Each scene shows the same named points in several views. A view is turned or mirrored, shifted and resized as a whole, has a little noise and may leave points out.
In the rows, 128 means zero.

Scene 1
View 1
San: [146 113 130 113 136 106 134 116 135 112 139 142 106 131 144 119 117 120
 117 119 133 123 119 125 133 103]
gaba: [152 122 154 143 106 151 127 124 126 148 110 132  98 116 152 137  98 102
  96 118 129 105 145  80 167 102]
kesog: [170 107 113 119 130 109 122 133 127 110 138 131 100 126 148 130 116  97
 132 108 145  92 133 144 153 113]
pugu: [138 120  79 130 117 133 135 141 150 119 134 130  98 134 158 145 127 110
 141  89 149 114 160 129 123  95]
fatom: [136 116 108 130 143 111 117 133 130 130 124 137 118 136 148 136 131 127
 131 126 123  99 114 138 148 118]
bosim: [130 123 141 132 119 136 133 121 136 139 119 139 105 128 150 133 111 122
 104 119 127 125 134  93 141  96]
tivu: [144 125 130  90 127 111 107 120 138 119 121 147  96 121 161 130 125 122
 120 138 110 116 125 116 140  99]
Bovo: [133 115 108 138 140 117 127 132 132 128 130 136 119 139 144 135 128 126
 128 113 133 107 120 133 142 115]
noboz: [149 121 119 107 129 114 106 130 132 125 121 140 101 123 157 136 125 117
 126 133 117  97 126 124 150 111]
kisob: [149 114 101 132 136 115 114 139 128 125 127 131 114 130 149 141 130 115
 136 118 132  88 126 143 155 121]
befa: [155 118 115 132 126 126 103 141 125 134 116 131 109 121 153 145 124 107
 127 127 123  79 129 129 170 123]
basiv: [171 103 151 118 145  93 121 116 114 112 138 138 113 124 133 113 111 108
 113 131 132  97  99 140 164 125]
Lekas: [133 123  89 132 120 136 120 143 144 130 123 133 105 132 162 150 131 115
 138 109 133 102 149 123 138 104]
Rumid: [165 106 165 120 130 109 133 110 120 120 134 139 104 121 135 111  99 105
  97 124 137 113 115 113 158 108]
bak: [144 117 102 119 126 122 128 132 140 117 134 136 100 131 154 135 122 111
 133 106 141 111 140 130 133 102]
korus: [159 120 169 122 115 132 109 119 120 142 109 138 101 110 151 130 102 106
  94 142 111  96 125  91 176 111]
zagiz: [130 127  95 129 134 124  95 144 133 140 110 136 117 131 160 155 142 130
 139 136 108  85 122 132 157 122]
View 2
pugu: [119 122 120 140 133 119 126 137 134 100 147  93 161 112 135 154 157 147
 117 124 142 135 116 134 126 108]
Bovo: [143 130 133 135 132 107 114 116 128 131 153  99 128 114 153 136 139 145
 125 121 132 125 119 158 114 118]
kesog: [136 132 114 129 132 108 113 135 120 141 151 120 142 126 146 133 128 129
 114 122 136 134 125 150 120 105]
San: [128 130 130 125 121 121 122 129 133 147 151 101 137 118 153 136 104 157
 114 111 144 122 118 163 113 124]
fatom: [145 142 133 140 128 107 110 118 119 142 158 104 121 113 152 134 140 140
 129 124 132 114 121 157 114 119]
befa: [151 154 121 139 127 103 112 136 120 136 137 125 124 114 147 140 141 124
 130 121 112 110 133 153 122 102]
kisob: [146 137 121 136 136 102 110 124 117 133 152 114 133 121 147 133 146 127
 124 125 128 129 125 150 119 107]
tivu: [123 156 130 136 109 129 123 147 123 150 149 110 130 108 145 149 109 153
 123 109 140  93 122 155 119 127]
gaba: [152 146 131 124 119 115 129 147 158 115  93 116 136 104 148 154 106 147
 124  95  93 110 137 173 121 101]
bosim: [138 138 138 128 117 122 127 133 150 121 121  95 134 101 151 152 112 163
 125 101 117 109 124 170 116 119]
Lekas: [132 138 126 144 129 115 122 136 130 108 141  99 144 108 138 154 158 142
 128 122 128 118 122 140 126 110]
Rumid: [144 137 125 111 119 115 121 138 140 155 128 121 132 122 159 131  77 147
 109  99 122 123 131 179 112 111]
korus: [154 166 130 125 113 114 124 149 139 146 107 130 118 108 152 148  93 141
 126  96  97  93 139 176 118 108]
noboz: [136 155 125 139 118 117 117 142 118 146 147 116 127 112 146 145 123 140
 126 115 130 102 125 151 119 117]
View 3
Rumid: [142 181 135 141  75 143 163 107 172 134  96 169 123 112 115 128 113 163
  86 164 123  88  97 141  80 143]
korus: [165 169  97  99  96 170 164 133 160 135 108 156  99 106 112  85  80 167
  74 193  99  92  91  82  74 111]
kisob: [152 122  91 133 159 157 143 130 126  80 131 165 165 145 114 137 113 133
 106 140 165 129 125 127 123 134]
fatom: [155 121  94 133 135 146 161 125 117  98 148 168 162 140 132 143 130 123
 117 141 147 129 115 122 119 130]
zagiz: [169  97  62 106 171 164 154 145  99  87 161 160 160 145 132 120 115 114
 114 150 148 138 121  81 127 107]
pugu: [114 114  81 107 174 129  99 160 124 115 129 171 137 142 105 182  93 163
 109 107 132 173 148 183 165 138]
Bovo: [153 126  99 130 127 142 155 126 119  98 150 174 159 147 121 153 117 135
 124 131 137 144 115 148 125 138]
befa: [161 133  85 115 160 176 145 141 133  82 122 156 149 144 111 107  90 144
  95 161 152 118 113 101 110 123]
kesog: [135 140 109 144 152 148 130 124 146  93 106 166 158 136 114 147 112 146
  91 137 170 116 132 149 116 144]
gaba: [159 167  98  86 101 169 153 145 154 125 116 161  94 126  91 111  55 186
  96 173  78 128  89 125  96 125]
noboz: [144 128  85 120 142 148 143 133 130 121 123 162 139 113 134 127 121 132
  85 155 144 113 127  99 112 115]
tivu: [133 130  85 116 129 124 139 133 135 159 123 161 120  90 151 136 140 131
  78 155 131 110 135  97 115 106]
Lekas: [136 113  72  97 173 146 120 156 117 105 137 165 139 142 111 151  91 151
 107 130 129 164 134 142 150 123]
bosim: [145 147  96  95  93 136 151 144 135 150 135 170 102 117 116 140  92 169
 107 152  78 141 101 140 113 123]
bak: [123 130  95 121 149 132 117 141 134 122 122 169 139 129 120 165 112 153
  98 127 139 145 139 158 138 133]
San: [132 146 114 140  99 118 148 114 144 142 122 174 136 113 132 161 139 144
 102 135 131 120 122 154 114 137]
basiv: [152 167 136 167  97 152 171  91 161 103 101 165 159 124 126 123 135 135
  91 163 170  74 103 126  76 147]
View 4
zagiz: [182 138 124 136 123 103 121 131 111 131 102 156 138 146 130 116 135 161
  80 118 152 128 132 136 136 187]
Lekas: [163 135 151 141 139 120 138 108 120 129 119 146 164 137 129 134 114 145
  75 114 148 145 143 149  79 158]
gaba: [151 137 138 154 169 180 110 153  96 109 128  89 182 151 166 122 102 101
  85 156 146 130 148  80  88 145]
San: [142 138 168 152 125 138 107 147 142 147 135 112 130 111 105 127  93 168
 113 134 118 134 108 125  95 137]
noboz: [159 134 137 158 120 136 119 153 112 144 115 120 145 131 127 106 117 169
  87 128 140 129 122 117  99 167]
korus: [155 136 121 165 147 178 100 186  88 125 118  84 162 145 163  98 113 131
  90 157 140 113 132  68 110 163]
kesog: [125 141 163 150 122 149 118 143 118 158 127 152 167 135 112 110  93 183
  93 130 140 132 143 128  92 155]
basiv: [117 147 160 156 117 169  86 187 116 168 130 133 150 131 113  92  86 193
 122 155 131 114 128  89 129 155]
bak: [145 135 166 150 131 135 129 124 127 144 130 135 160 123 118 129  98 161
  88 121 135 142 132 139  71 146]
kisob: [147 142 150 137 122 126 120 134 116 149 114 163 157 142 118 111 108 174
  90 126 147 130 142 134 114 166]
bosim: [160 137 151 151 159 151 111 139 125 112 132  89 147 128 141 135 100 111
  99 148 132 133 121 103  95 135]
befa: [153 140 133 145 130 141 118 150  96 140 109 151 167 153 139 103 119 162
  79 131 155 125 150 116 117 176]
tivu: [166 131 134 169 119 134 117 159 121 141 119  88 127 112 125 110 119 169
  89 125 126 129 101 114  84 158]
Rumid: [126 142 157 162 134 180  92 182 112 146 133 100 158 131 131 103  88 160
 110 159 129 118 127  80 102 144]
View 5
fatom: [138 129 150 131 134 134 121 140 124 119 107 122 129 142 151 113 115 130
 136 130 138 146 118 118 142 130]
bosim: [126 120 129 130 118 120  99 121 129 142 104 120 118 134 156 116 147 133
 125 125 129 117 133 160 117 145]
Rumid: [123 107 146 127 126 110  86 132 153 116 101 124 111 133 143  94 135 125
  96 158 118 128 104 149 121 159]
pugu: [141 138 157 123 137 151 130 136 137 139 121 110 163 136 171 123 153 148
 118 115 151 113 147 146 162 127]
tivu: [120 117 143 117 140 124  96 139 122 111 113 107 127 145 148 124 134 113
 124 119 125 152 140 147 132 168]
basiv: [128 111 160 128 134 115  96 145 150 100 104 127 114 140 137  90 112 123
 101 163 121 148  93 122 133 153]
kisob: [140 134 155 125 134 126 129 147 130 120 111 127 144 146 155 112 121 128
 119 130 138 141 122 109 148 132]
Bovo: [141 127 152 135 130 142 120 137 129 128 107 121 131 138 154 111 123 139
 133 131 142 135 119 128 143 123]
zagiz: [140 140 144 124 133 118 133 151 107 120 108 130 137 154 151 127 108 117
 139 112 135 156 131  96 143 132]
korus: [119 122 120 118 112  75  94 132 131 127  95 137 112 146 145 111 138 107
 104 134 111 127 123 135 102 165]
Lekas: [141 139 146 122 130 132 131 138 124 138 113 119 155 143 165 127 141 135
 125 110 144 124 146 131 149 128]
bak: [135 127 157 121 139 140 116 139 138 126 118 111 150 136 161 117 143 138
 116 127 141 128 135 143 150 140]

Which points are out of place in each view (at most two, in the order of its rows)? Write none if all are in place.
view 1 => kesog
view 2 => kisob
view 3 => gaba
view 4 => San, Rumid
view 5 => zagiz
